Each row is a point on a landscape with many valleys, with its height.
From any point a ball rolls to the lowest of the 2 points nearest to it. It stops when none of these is lower. Distance is the straight distance between rows; heights are no part of it.
<167>: [-14   6 -12  -4   8   0  -4  -6   2   6   2  14   1  10  12   0  -8 -16
  -1  10  -1  -8  -4   6]  h=504
<290>: [ 10   7  -7 -20  -5  -9 -16 -10   6  -1  20  -4   7 -13  -2   0 -11 -24
   4  12  19  -1  25   8]  h=508
<492>: [  6  -4  14   3  10   7  -7  -2 -11  -2   1 -10   2 -10  -9   4   3   9
  -4  -5   1  17 -19  -7]  h=408
<48>: [  0  10   2  -3  -4   6  -3  -5 -22   1  -4  -6   2   1  38  -8 -21   5
  -8   3  -6   9  -3  12]  h=156
<32>: [  0  -3  10  15  -1 -12  -1  -7  -1 -15   2   2   4 -23  18 -37 -11   9
  11  -3   0  -1  17   6]  h=532
<161>: [ 19 -12   1  -4   0  -3   6  14   9   1  13 -18  -5  -4 -12  14   2   6
 -20   8   3  17 -19   0]  h=352
<694>: [  4 -14  -2  -1  -4   8   0  -5  -4   9  14   9  -5  -6  19 -18 -10  -7
  -9  -5  -2   8   2   9]  h=167
<17>: [ -3 -16   4   9   3  -4  10   4 -13   3  -4  15 -11  -3  16 -18  -6  -1
   1   3   0  -3  12   2]  h=513
<794>: [ -8   1   1   8  -4   8  -2  -2 -12   3   0   5  -8  -4  31 -18 -16   3
 -17  -3  -7  11   4   8]  h=76
<82>: [ -1  14  -2 -27  -1  -3 -17 -16  11  -1  19   3   5  -5   0  -7  -2 -18
   1   2   7  -6  19   4]  h=525
<359>: [  7 -18   9   8 -15  -9 -10  11  -5   1   5   8   2  -4 -31  -5   9  -8
  -7 -19   0  12   3 -13]  h=388
<305>: [ -7  -6  -7  -6  -1   1 -17   4  20  10  20   6   3   2  -5 -17  15  -8
   1 -14   3 -10   7  -4]  h=326
<50>: [  0  -6  -3  10   1  14  -7  12  12   8  -4  -3  -1   4 -11   6   4  -2
 -11  -9  -7  17 -19  -8]  h=284
<780>: [  0 -19   9  14   5  -3  11   9   0  -4 -10   8 -14  -8  -5 -14  10   1
  15  -6   7   1  15  -3]  h=568
<684>: [  3 -14  13  21   3   2   4  12   5 -11  -5  -4   1 -13 -16 -11   9   0
  15 -13   2   9  15  -6]  h=591
<494>: [  4 -17  -2  15  -5 -24  13  -2  -4  10  -6  22 -12  -9  -6  -8   9   5
  10   5  -7 -18  26  -2]  h=581
<266>: [ -4  17   4 -17   9   2 -17 -20  -4   5  17  -1   7  -3   0  -3   5   0
   7  -6   5 -12  10  -2]  h=545
<551>: [  1   4  11 -12  18 -17  11   9 -11  -2 -18  -1  -5   4 -13  19  11  -1
   0  12   0 -12  -6  -6]  h=413
<933>: [  5  -3  -2 -12   2  -6  13  -5 -16  19  20   2 -10   6  -4  15   3  -5
  -5   9  11 -11   0   5]  h=298
<514>: [  5  12 -11  -7   1  -7   1 -21   3 -11 -10   2  14  13  23   8 -10  -3
  -7  22   0  -7 -13  10]  h=458
<399>: [ -1  14 -23 -20  -4  -8   0  -9  10  -2   2  10   2  13  -2  14 -15 -24
  -5  24   8  -7   7  16]  h=335
<227>: [  7 -18  18  28  -3  -1 -15   4   7  -8  -6   0   3 -14 -15 -15  16   1
  11 -24   4  10   6 -12]  h=609
<947>: [ 10  -4  11  11  -7 -26  12  13  -8  -8  -3   0 -13 -13 -35  -6  18   0
   9 -14  -2  -2  24 -12]  h=638
<1024>: [ -6   2   7 -14 -16 -11  10  15 -11   0   5   2   3   9 -46  -2   5  -5
 -10  -6  -5   9   6 -12]  h=271
<510>: [-15  16  -3  20 -11  17   7  16   3  -9  -7  -7  -3   4  31 -14 -18  12
   2   0 -10   3  10   9]  h=454
<417>: [ -2  11 -14   4  -6  18  -5   2  25  16  -3  -5  -2   9  24  -6   7  -1
 -10 -10 -11  15 -23  -3]  h=247
<603>: [ -2  -1   9  22  -4   4  15   0   9 -16   0  -1  -4 -11  19 -35 -11  15
   7  -2   4   2  24   9]  h=503
<853>: [ -3   5  12  -1  15  -4  21  11   1 -16 -21  -7  -4   3 -15  16   6   7
   7  18   0 -11  -5  -3]  h=438
<49>: [-10  13   7   0  -6   7 -12 -14 -21  -7   3  -6  12 -12  21  -7 -22  10
   6   4   4 -10   4   5]  h=269
<107>: [ -2  -5   3  20  -8  27   2  -1   2  -9  -2  -9   3 -17  -2 -14  -2  21
  20 -17  12  -6   6  -5]  h=443
<158>: [  6   4  -1  -7   0  -9  -5 -12 -27   0   8  -4   1  -7   6  -6 -25 -27
  -1  13   8   7  13  11]  h=471
<18>: [ -3  -9  17  19   4  18   6  -1  -7  -6   3 -13  -2 -14  16 -16   2  16
  10 -14   8  10   9   6]  h=369
<747>: [ 14  -5   6 -12   9 -18  18  -6 -18   6  11  -6 -12   1 -13  24   8   1
 -14  12   5  -7 -11  -3]  h=347
<149>: [-16   8 -10   8   2  -1   4  -5   2  -5 -20  -1   1   8  30   4 -12   2
   7  13 -12 -11  -8   6]  h=406
<508>: [ 16   2   4 -21  14 -10   5 -12  -8   4  11 -14  -3   7  -3  12   6   2
  -6   6  12  -4 -13   5]  h=382
<786>: [-13  16 -17  -9   3  -6  -6 -10   0 -10 -13  12   3   6   3  15 -20 -30
   0  20   0  -8   5  10]  h=357
<660>: [ -9  -5 -16   2  -3  10 -20   7  28  11  18   4   6   4   2 -11   6  -7
   3 -10  -1   2  -8   0]  h=290
<284>: [ -7  -9   3   6  10  -3   7   6 -14   8  -5  10 -10   3  -6   4   8  -2
   3   2  -1  -6  -1   1]  h=268
<309>: [ 11   4  -3  -8   0 -11 -14 -11 -10  -5  16 -14   2 -10  -2  -4 -21 -35
  -3  12  19   3  16   4]  h=491
<222>: [ -2  10  -2   0  -3   4 -13 -17 -15  -6   4 -10   9   0  19  -1 -28  -6
  -9   8   2   2  -5   6]  h=218
<373>: [-12   0  12   9  -1  11  -3  -8 -13  -6   4  -7   5 -14  25 -17  -9  14
  14  -3   7  -6   8   3]  h=318
<1023>: [  2  12   9 -18  10 -23  14   9 -19   0  -5  -7  -7   2 -29  14   6  -1
  -4   3 -10  -3   1 -12]  h=377
<560>: [  0  -4  -7   1  -4 -27  -1  -7  -3   8   0  25  -5 -10  -6 -13   2 -10
  -1   4  -4 -16  23  -3]  h=550
<1034>: [ 14  -2   8  -9   7  -3   5   3  -6   4  12  -9  -2  -4 -24   7   6   7
 -13   2   3  16 -17  -7]  h=380
<553>: [  7 -19  -1  19  -8  13  -8  16   6  13   0   9  -8   4 -11  -3   5 -10
  -9 -18  -4  22  -7  -7]  h=317
<144>: [  2 -13   4  16   0  21 -14  -2   2   5  -1   3  -1  -9  13 -19   6   8
   3 -24  -1  16  -4  -7]  h=488
<116>: [  7  11  -5 -20   2  -5  -8  -9  22  -9   8 -20   6   8 -14  19  24   7
 -13   0   7 -17  -7  -5]  h=189
<513>: [  0  18 -13 -38  -1  -8  -8 -11  15   1   5  -2   1  14  -3  21  11   0
   4   4  11 -10  20  16]  h=267
<837>: [  4   4  12  20   0  18  12  12   9 -15 -27 -17   4 -10   3   8  -2  18
   3  -1  -4  18 -10  -7]  h=294
<365>: [  1   0  10   6  -3   2  -5  13   6  -4 -10   2  15   7 -20   4  -2   1
 -10  -2  -8  22 -24 -13]  h=248
<293>: [ -3  -1   7  -4   6  -6  -4  -6 -16  -2   2  13   1  -4  14 -10 -12 -10
   7   5  -3 -10  14   3]  h=478
<975>: [  7 -18  -9  -7  -4   2  -3  18  18  10   9 -17  -7   3   2  19   6  10
 -14   3   3   6 -14   9]  h=316
<423>: [ 15   7  -5 -23  -3 -16   4 -15 -14   7  22   8  -2  -1  -2   3  -1 -20
   5   3  10  -7  25   6]  h=396
<586>: [ -1   7 -21   4 -12  10  -7 -11  25   7   0  -5   4   5  21   4   1   7
   1   0 -13  -2 -26  -8]  h=220
<206>: [  1   3  -6   9   5   3  -7  -5  10  -1 -13  -4   4  10  -1  11  12   2
  -7   3 -11  -8 -29  -6]  h=96
<762>: [-13   5 -15  -3  -7  10 -14  -2  33  10  13   0   6   0  17  -2  -8   1
   4   0  -7  -1 -14   4]  h=254
<784>: [ -8  -1   6  14  -1  15  18   8   2 -11  -4  -1  -8   0  27 -21 -10  15
   2  -7   1   8  18   8]  h=480
<428>: [ -3  -6  -5  -5 -29  -6  11  22  -2   7   3   8   9  12 -43   2   2  -4
 -14  -4  -5  14  -2  -7]  h=205
<43>: [ -6   1 -20  -5  -1  -3   9  -7   4  13   2  18  -1  16  11  16 -14 -10
  -7  17  -8  -4  -5   9]  h=487
<109>: [  9   7   3  -6   6  -7   4 -19 -11 -15 -14  -6  10   9  27  11   2   4
   6  18   0 -18 -10   2]  h=439
<498>: [ -6  -3   5  -3  18   3   0  -4  -8   2  -9   1  -1   6   6   3   5   4
   8   3  -2  -6 -14   5]  h=207
<549>: [-21  18 -10   2   0  -9  -4  -7   1 -12 -21   8   3   8  16   8 -24 -17
   6  18  -9 -10  -1   9]  h=378
<608>: [  6  -7   0   4  11   3   6  -2   4   2 -10  -5  -5   7  15   9   6   5
  -9   2 -10   0 -25  -4]  h=145
<910>: [ -5  20  12  -2   7  10   5  14   8 -13 -16  -9   5  -2 -22  13   6  15
  18  -1  -1 -22   9 -11]  h=483
<357>: [ -5 -10   3  24 -14  28  -9   5  -3  -5 -11  -6   3 -12  11 -10   5  22
  12 -24   1   7   2  -6]  h=467
<984>: [ -3  13   2 -24  -5 -14  14  12 -19   0   7  -7  -7  -1 -38   6   6  -2
  -9  -6 -12   4  10 -14]  h=332
<348>: [  5 -10  -4  -5   6   4   5  -7 -15  17  14   6  -8   4  12   0  -3  -1
 -10   4   4   5  -4   6]  h=236
<96>: [  8 -10 -16  -5  -3  15  -1  12  19  16  12  -7  -4   5  18   4   0   3
 -11  -3  -3  10 -11   4]  h=280
<633>: [  2   7  -5  -5   5  -2  -8  -6  18  -1   6  -7   6   8  -4  13  11   4
  -6   2   2 -10 -19  -1]  h=143
<835>: [ -8   5   7   6   4  14  -3  -4  -8  -2 -12  -2   8  -8   1   7   6  21
  14  -4   4 -17  -2  -7]  h=539
<972>: [ 16   8  10 -12  18 -12   3 -18 -15  -3  -8  -1   2   5  10  12  12   1
   4  11   6 -11  -9   1]  h=414
<44>: [  5   8 -17 -34  -9 -14   0  -4  12   1   8   3   1  10  -6  20  -6 -14
   1  17  15  -5  22  18]  h=306
<914>: [ 12  -2   0 -12   4  -9   0 -17 -22   2  17   6  -5  -7   9  -9 -16 -15
   4   6   9  -5  14   5]  h=442
<478>: [  6  -1 -14 -24  -6  -8   6  -8  -8  13  21  11   2   2  -3  11 -10 -15
   0  18  12  -9  17  15]  h=351
<650>: [-17   9  -1  16  -4  12  10   8   3  -2 -20  -6  -5   5  30  -3  -5  11
   9   3 -10  -2  -6   5]  h=430
<92>: [  1  -9 -13   2 -15   0  12  24  12   3   1   1   0  13 -39  12  -2   0
 -16   2 -12  10 -17  -3]  h=261
<939>: [  1  -5  15  11  10  16  -3  -3 -15  -5   0 -13   0 -12  14  -3   4  19
   5 -11   3  12 -10   1]  h=403
<612>: [ -3  -1  -3  -9   5  -4 -11   8   9   8  14   0  -1   9 -26  -7  14  -4
  -8 -12   9  -8   4  -3]  h=367
<789>: [ -3   1  -6  -9  -1 -10   8  15   6   0  -4  -1  -1  14 -26  12   9  -3
 -17   4  -5  -1 -16  -7]  h=300
<133>: [ -2 -24   1  21  -3   1  21  10  -2  -2 -13  11 -14  -5  12 -12   2   5
   8  -1  -1   1  22   5]  h=542
<941>: [ -3  -3   8   4   5   1 -15  12  -1   0   1   2   3   3 -25  -5  10  -5
  -1 -16  -1   5  -9  -9]  h=404
<577>: [ -7  13  10  -9   7   5  -8 -15 -14   0  -2   0   5  -8   5   0   1  10
  16  -2   5 -18   5   2]  h=559
<440>: [-10  13  14  -5  16  -4   9  18   4 -12 -17 -11  -7   8 -20  11   9   4
  17   9  -4 -21   7  -6]  h=460
<937>: [  6   1  19  11  -8   6   3  14   6 -17 -20  -4  20  -5  -6  10  -8  13
   3   0  -5  28 -11  -8]  h=249
<913>: [ 14 -30   0  27 -16  -4  -7   9   5   5  -7  13  -2  -3 -23  -7   5  -4
  -9 -19  -7  19   6 -11]  h=350
<105>: [ -8  -7   3  15  -1  16 -19  -4  -2   2   4   9   8  -9   1 -18  10   8
  12 -17   1   0  -2  -8]  h=505
<151>: [ -3   3 -15   1  -8  18  -1   4  13  18   4   9  -8   7  27  -8  -6  -6
 -14  -7  -7  15 -10   1]  h=246
<559>: [  0   6 -17  -7  -2  -2   5 -11  13   1  -7   3  -1  15  26  10 -11  -7
 -10  12 -12  -1 -19   8]  h=472
<327>: [-10  -5  -9   4   8  -3   3  11   4   9   0  10 -10  18 -20   9  12  -5
  -3  -1  -2  -6  -6  -4]  h=319
<1012>: [ 14   1  12   3  -9   2   1  15   9 -10 -16   4  21   5  -7   9  -3   6
  -8  -3 -18  37 -18 -11]  h=214
<693>: [-11   4   0   9   3  15 -20  -4  -3   1  -3  -2  10  -6  -6   4   8  12
   9 -13   2 -10 -12  -9]  h=524
<458>: [ 12 -11   9  16   0 -23  16  -1  -6   5  -6  11 -13 -12 -19  -5  19   7
  13  -8  -6  -5  22  -4]  h=610
<588>: [ -2  -5  16  23   3  23  14  -1  -4 -12   2 -21   3 -20  -6 -11  -1  18
  13 -13   8  14   2  -1]  h=407
<53>: [-12  -4 -10  -4  -1 -10  -5  -4   3   6   6  28  -2   3   2  -8  -2 -16
   0   3  -4 -10   7   2]  h=522
<857>: [  9  23  -6 -29   7 -10  -6 -19  16  -7   3 -15   2  14  -6  20  19   1
  -4   4  11 -15   4   4]  h=226

For each start below, name the point where the ball stops.
<458> -> <794>
<910> -> <428>
<577> -> <18>
<440> -> <428>
<423> -> <206>
<399> -> <206>

Call two points neighbours if one is among the 2 nearest of the other. Go from one point of each pair to the other, from neighbour to neighbour, staying as low as possible. Name the highest point that can't be avoided.
<914> and <18> -> <32>
<428> and <206> -> <327>
<18> and <151> -> <588>
<151> and <1012> -> <941>
<586> and <151> -> <417>
